Points on a hilly landscape, in no order, each with its height.
A ball rolls from a point to the lowest of its 2 nearest points, and stops where none of them is lower. Distance is the straight distance between rows; heights are no part of it.
Lasu: [130 173 151 152 139  89  83 109  92 123 145 111  96  90 105 155 136 197
 157 148 119 163 125]  h=3.59
rog: [110 141 179 182 167 168 139 126  99 147 120 127 147  94 156 104 142 133
 134 125 150 141 133]  h=4.60
med: [ 95 150 101 100 125 119  99 101 130 119  74  60 107  95 155 102 122 138
 151 156 101 121  83]  h=5.75
Nutug: [ 92  89 128  83  90 110 101 138 129 141 124 124 160 165  93 148 108 122
 201 118 103  91 110]  h=6.56
det: [157  83 147 166 164 143 100 104 135 168  94 107 143  90 115  79 146 143
  92 117 135 111 118]  h=3.96
vepir: [175 121 114 103 151 126 196 158 167 148 147 126 145 105 148 140 144 109
  80 122 192 163 160]  h=1.93
Puz: [148 108 116 129 116  75 153 127 156 154 206  91  91 152  82 143 149 154
  65 134 116 180 177]  h=1.25
nuv: [112  97 109  98 133 114 100 118 122 128 161  94 115 150 113 146  88 117
 133 106 116 129 138]  h=6.03
sefi: [164 117 135 177 143 141 163  97 187 133 123 159 144 114 158 149 153  92
  78 176 184 132 188]  h=1.18
Lezo: [155 143 164 183 157 145  93  96 159 119  69 188 121  81 140 141 155 139
  97 158 149 115 165]  h=1.46
Tufe: [102 109  65  86 131 140  78 160 120  59 131 203 129 135 135 139  87 107
 154 128 132 101 152]  h=5.29
Rov: [137 125 192 183 113 148 135 144  64 140 122 170 171 139 128 103 118 110
 106 116 115  85 118]  h=1.89
Mizu: [113  95  91 105 152 134 123 123 140 104 112 142 140 103 126  98 101 121
 174 129 177  74  67]  h=6.00
tekim: [117 114 108 122 129 141  80 149 109  74 152 170 133 140 157 153  79  93
 135 103 135 129 181]  h=4.98
Gunif: [ 89 170 166 101  97 120 106 156  87 144 127  79 105 135 159 142 125 131
 108 102  46 162 166]  h=4.10
bido: [ 39 154 112 142 170 188 136 148 120  99 136  96 105 105 169 134 149 136
 177 139 158 136 144]  h=3.91
fofu: [154 109 167 150 123 116  90  87 141 174  58 107 140 119 104 100 157 141
 117 131  99 119 104]  h=3.54
ber: [127 123  82  61 130 120 125 141 175 122 120 141 127 145 105  99 151 113
 139 108  94 146 138]  h=5.22
Mas: [ 96 177  93 160 139 159 157 174  71 103 168 125 115  92 129  54 125 153
 135 150 121  94  78]  h=3.71
deso: [119 134  85  78 135 124 105 104 157 151 102 102 101 131 115  70 139 128
  88 115  70 147 131]  h=5.53
lim: [155 157 119 166 107  96 110 106 123 135 125  88  66 137 161 164 131 163
  71 124  46 117 147]  h=1.99
Res: [108  76 155 113 125 111  72 137 123 135 124 167 158 142  77 124 115 137
 182 108 125  90 115]  h=6.81
teli: [171 141 168  90 114 100 153 169 126  96 138 149 174  84 123 153 121 114
 111 119 174 149 128]  h=1.39
Pefa: [130 165 148 111  92  97 145 100 116 164 171  75  77 172 104 155 131 133
  87 124  37 153 163]  h=2.86
nos: [125 119  86  68 124 125  81 117 193 100  87 177 125 120 105 107 135 125
 139 131 124 131 120]  h=4.89
ratik: [163 151 143 140 101 113 133 104 164  98  91 157 121 116 127 175 121 133
 134 150 137 111 104]  h=4.23
Vaki: [163 127 152 140  94  51 116 115 128 144 141  54  85 134 159 224 122 160
 110 129 105 142 142]  h=2.22
tem: [112 147 134 116 133 137 113 186  57  55 160 164 154  81 139 107  91 129
 149 123 168 143 121]  h=2.81
nidu: [112 187 173 184 129 157 145  95  84 130 105 105 113 108 166 161 146 150
 189 148 140 155  96]  h=4.31
vop: [163  88  64 149 143 127 171 146 160 142 164 190 156 180  94  94 135 127
 112 139 140  76 124]  h=2.84
dopuz: [ 39 131  77 125 161 168 113 117 120 113 111 103 114 100 156 122 126 130
 199 160 157 130  99]  h=3.26
kodez: [121 120 127  86 126 143 149 152 207 128  76 112 138  91 157 147 161 124
 135 109 160 103 123]  h=3.50
Masu: [ 81 117 157 153 120 150 123 183  90 116 145 125 146 122 159 171 110 139
 138  98  89  65 158]  h=3.09
tigil: [ 87  83 159 139 126 157 110 120 119 146  94 102 157 127 163 159 113 112
 183 100 132  93 124]  h=2.23
Fem: [162 127 141 205 110 111 121 104 149 135 107 136  97 136 133 155 148 169
  89 147  70  83 134]  h=1.44
gata: [171 109  70 133 150 149 144 147 168 132 131 220 170 187 109 102 154 110
 128 146 155 123 156]  h=3.17
zod: [184  96 100  91 117  98 160 137 155 119 159 149 151 162 125 142  88  75
  94 130 155 138 129]  h=6.10
Limed: [114 172  83 118 149 142 141 196  76  76 187 152 133 106 125  62 112 136
 141 136 136 139 110]  h=3.32
val: [116 151 196 112  95  90 105 112 107 156 101 100 111 131 135 145 142 141
 111 117  62 196 162]  h=4.45
Gevut: [ 84 127 146 135 152 152 130 120 162 146 153 122 120 178 131 188 163 113
 143 121 139 163 213]  h=3.70
kar: [198 109  62  93 172 126 133 152 192 126 122 181 157 145 111  96 145 113
 102 133 187 162 159]  h=2.68
pof: [186  96 169 170 113 119 113 145 109 144 132 176 165 116 118 102 128 111
  57 140 120  88 131]  h=1.34
sakab: [ 87 143  77 141 141 133 149 132 178  90 140  91  67 134 154 192 140 166
 115 118 122 103 161]  h=2.91
lur: [170  84 102 177 134 142 175 143  72 177 209 106 170 188 105  82 117 106
  85 120 126 137 144]  h=2.17
Fepe: [129 156 165 190 117 138 107  90  85 117  87 150 132 125 149 159 127 158
 188 146 135  98  95]  h=3.86
norav: [105 118 165 142 125 140 103 113 129 113  81 164 154 111 143 170 127 128
 193 126 163  97 111]  h=3.25
gidal: [130 125 141 175 139 177 153  94 173 130 127 190 135 166 148 136 147  84
  96 160 154 107 172]  h=0.64
Fek: [162 153 190 114 119  87 125 159 107 107 113 130 155  79  97 130 147 166
 134 129 174 161  95]  h=2.04
dod: [155  71  98 150 118 107 120 134 132 141 173 190 170 182  65 103 112 122
 129 143 132  98 128]  h=2.40
Ter: [142  62 126  99 129 133  90 125 135 143 106 185 190 160  77 100 129 104
 164 101 126 126 124]  h=7.03
panen: [ 91 148 163 118 110 152 143 104 129 145 138 139 121 172 121 149 142 111
 140 123 103 169 165]  h=4.09
Vin: [146  89 143 140 110  80 137 119 150 169 164  69 110 129 119 181 131 168
  87 115 125 138 168]  h=1.74
fop: [157 102 108  78 133 122 155 175  84 109 143 140 182 154 115  83  84  78
 114 118 139  99  79]  h=5.48
Bedud: [ 89 123 152 143 111 134 121 138  89 110 172 152 134 144 145 180  85  96
 171 117 131 130 147]  h=4.69
dufa: [ 94  80 124 111 145 150 124 116 119 150 108  55 140 111 173 141 100 101
 179 104 165 124 105]  h=0.65
kol: [141 153 100 124 150 167 159 149 131 103 114 169 135 113 148  88 128 109
 108 129 142 122 122]  h=4.62
Ravun: [136  76  97 104 144 109 108 126 155 165 130  88 108 135  89 102 121 129
  93  98  97 125 144]  h=5.79
Zivad: [142 162 143  57  95 101 150 154 146 106 131 129 111 112 107 121 143 137
 100 122 106 194 147]  h=2.18
kibi: [119 132 117 173 162 184 127  86 159 107 111 159 113 144 147 134 135  88
 131 144 184 135 156]  h=1.43
Nuliz: [101 132 122 100 110 118 124 114 133 125 118 124 126 142  96 161 106 113
 219 138 139 114  81]  h=6.28
fizi: [100 145 163 107  95 140 133 201 109 125 147 119 137 128 147 147 137 125
 116  89  66 119 146]  h=3.66
lof: [113 141 174 152 143 136 105  72 105 188  79  59  95 138 157 124 155 141
 136 120  72 162 134]  h=5.11
visom: [135 135 161 125  90 109 149  87 174 167 101 130 138 161  89 139 160 137
 153 138  98 114  92]  h=2.38
kago: [163  89  65  59 111 119 150 156 138  98 135 161 166 174 118 110  86  75
 136 110 145 102 100]  h=5.81
zur: [146 124 135 196 137 130 132 108 176 130  93 166 115 120 141 144 159 157
  92 147 138  81 147]  h=0.88
zores: [123 135 100 125 158 172 161 161  79 118 124 157 170 115 149  38 130 101
 146 123 153 125  89]  h=4.91
Meza: [137 106 134 193 166 158 126 118  97 141 138 142 163  96 129  73 134 141
 125 123 156 104 102]  h=4.29
sol: [113 131 210 146 105 124 126  79  83 181 117  83 112 157 134 139 143 136
 150 121 103 203 151]  h=4.77
gef: [186 126 145  80 140 113 148 119  88 118 130  84 142  87 130  76  95 120
  81 130 191 174  75]  h=6.58
Kuf: [181 119 131 149 156 129 179 132 202 142 129 128 119  86 170 156 148 131
  53 127 183 133 173]  h=1.56
zegi: [118 116 178 155  89 131 155 125 105 143 158 112 151 160 134 186 117 114
 157 122 120 142 138]  h=4.44
votup: [156 120 166 145  63  76 123 104 125 158 120  78 112 152 119 201 119 145
 132 140  74 130 103]  h=2.66
kog: [154 131 142 140 142 133 101 146  76  87 162 150 155  85 147 127  84 123
 111 129 185 141 139]  h=2.34
rila: [104  98 113 148 172 171  94 100 163 114 114 196 147 163 125 143 144 100
 171 142 182 119 177]  h=2.33
Kefa: [ 67 169 106 153 154 182 155 136 158 116 147 119  90 140 140 158 155 137
 148 123 139 121 150]  h=3.46
luzit: [100 160 100  79 111 101 132 171  62 116 203  85 108 130  81 114  82 133
 156 127 116 133  85]  h=6.39
Vas: [147 146 143 143 177 164 114  96 148 113  94 191 129  90 149 116 155 121
  76 142 160 161 183]  h=2.00
fatad: [140 158 134 104 107 107 151 156 167 139 173 135 100 140  86 144 156 157
  89 111 105 191 174]  h=1.71
Punup: [ 89 149 127 108 141 144 108  75 117 173  65  62  92 114 173 109 138 128
 144 132  85 158  92]  h=5.44
Rom: [109 193 135 145 111  94 130  83  86 176 153  73  68 171 116 156 115 155
 129 131  57 135 128]  h=3.21
vezu: [138 114 144 117 139 137 134 161  71  96 122 138 182 104 129  75 117 103
 135 113 170  99  69]  h=5.19
natol: [106 118  87  93 172 158 132 149 195 119  78 127 121  86 170  99 157 111
 135 129 166 138 152]  h=3.01
git: [ 96  84 116 132 147 155  98 124 158 143 143 141 145 179  97 160 145 113
 175 114 143 139 180]  h=3.16
Rezaz: [151 147 136 162  84 125 183 104 154 143 113 129 124 162 118 127 146 129
 121 141  95  87  77]  h=1.80
dag: [103 135 102  83 116 114 146 133  82 118 181  80 102 160 127 135  73  99
 143 104 124 141 118]  h=6.23
topig: [139 120 137 157 109 162 134 101 159 145 128 166 136 193 138 124 153  69
  71 138 101 138 186]  h=1.33
Zal: [ 97 186  97 147 102 102 132 138 147 107 129 132  72 135 131 173 139 175
 166 140  72  72 109]  h=3.93
Bon: [142 139 111 107 192 145 110 113 184 117  75 148 114  82 171  94 158 116
  84 133 171 178 183]  h=2.49
legip: [161 148 113  93 108 106 124 104 168  94  69 150 104 103 135 121 118 122
 117 150 113 138 107]  h=4.51
naled: [154 107  88  88 142 120 141 112 137 103 127 111 122 103 114 108  87 112
 124 125 157 119  75]  h=6.25
kepo: [121 159 120 156 110 125 106 113 128 149 157 116  74 155 103 131 149 158
  73 124  67 136 177]  h=2.45
Duga: [154 120 113  89 126  89 129 117  93 113 134  42 120  94 110  98  86 132
 122 136 170 146  55]  h=6.44
giket: [ 95 109  72  87 153 147  88 170 130  89 114 169 164 119 133 103 108 119
 190 127 159  96 113]  h=5.66
Zivus: [156 118 128 137 114 138 196 127 154 157 142 140 137 164 112 115 146 101
  92 132 131 137 107]  h=1.13
pesav: [134  89 124 139 150 137 137 152  80 162 184  99 163 151 116  95 116 120
 121  98 130 133 126]  h=2.65
fivu: [ 93 188 117 129 103 110 123 126  99 130 145  88  86 143 127 161 116 139
 154 131  71 124 103]  h=3.55
Ledif: [ 98 104 126 122 131 141 119 149  84 152 138 115 140 127 113  84 120 135
 146 116 108  89  99]  h=3.19
laliv: [190 120 146 111 112 103 129 168  89  78 165 168 166  94 133 132  87 116
  80 134 169 106 127]  h=1.92
gasup: [127 145 104 145 137 134 117 123 108  92 106 155 112  89 129  73 124 150
 102 137 126  90  95]  h=4.32
Tiv: [144 137 171 119  88 116 162 138 184 123  87 135 150 110 156 182 139 132
 127 126 134  99 119]  h=3.92
Pem: [ 75 110 116  97 132 154 107 122 156 114  89  76 121  89 173 148 127 122
 202 138 175 139 106]  h=2.24
zizom: [182  72 151 135 118  96 122 143 113 134 146 178 191 144  86  86 111 114
  88 126 141  78  99]  h=1.82
kek: [148 158 133 118 143  71  78  88 115 123 128 113  71  87 122 130 140 193
 116 141 127 206 173]  h=3.14
mer: [ 81 111 137 147 136 133 115 145 135 169 119 111 141 126 105 113 164 164
 188 113 123  98 107]  h=3.75
barib: [107 136 168 176 108 143 140 163  76 114 113 143 150 125 171 139 128 140
 131 126 108  51 118]  h=2.50
mik: [120 143 175 177 154 161 117  90 100 148  70 106 128  80 175 144 134 133
 157 132 167 163 127]  h=4.72
zolu: [136 157 115 153 108 108 150 128 151  92 143 103  61 134 154 194 134 152
  77 125  92 136 170]  h=2.42
Doku: [144 148 137  72 135  94 110 103 135 112 115 117  89  92 105  91 131 157
  95 134 123 208 137]  h=2.67
mibo: [195 103  89  90 135 108 162 129 201 142 140 148 131 119 114 112 148 115
  62 130 164 173 157]  h=2.28
gibo: [124 158  57 141 142 132 159 164 115  95 158 139  88 103 115  65 126 153
  91 141 108  75  91]  h=4.01
vig: [ 71 146 158 126 131 147 137 133 129 170 133 102 131 136 111 135 166 145
 171 108  88 149 133]  h=4.22
Lunap: [ 82 168 108  89 123 124 120 157  70  87 180  89 119  96 125 124  89 130
 192 143 165 167  82]  h=6.55
Noden: [153 113 180 139  89 105  99  75 130 164  80 110 132 159 104 157 135 135
 130 140  75 124  97]  h=3.00
bagak: [113 156 108  91  98  91  92 114 120 117 101 116 113 113 105 116 129 146
 179 153 107 106  61]  h=6.02
boba: [140 123 108 172 118 138 181 125 117 174 208 128 135 201  93 112 131 111
  97 130 115 137 124]  h=1.73

For each start below, name the point where the ball stops.
zores | teli
naled | gidal
luzit | zur
Res | pof
gata | gidal
Tiv | zur

Write out the way that a ball takes from each point below.
sol | val Gunif fizi Masu barib Rov pof
Duga | naled Mizu giket Tufe tekim Bedud zegi panen Gevut git rila kibi gidal
gef | naled Mizu giket Tufe tekim Bedud zegi panen Gevut git rila kibi gidal
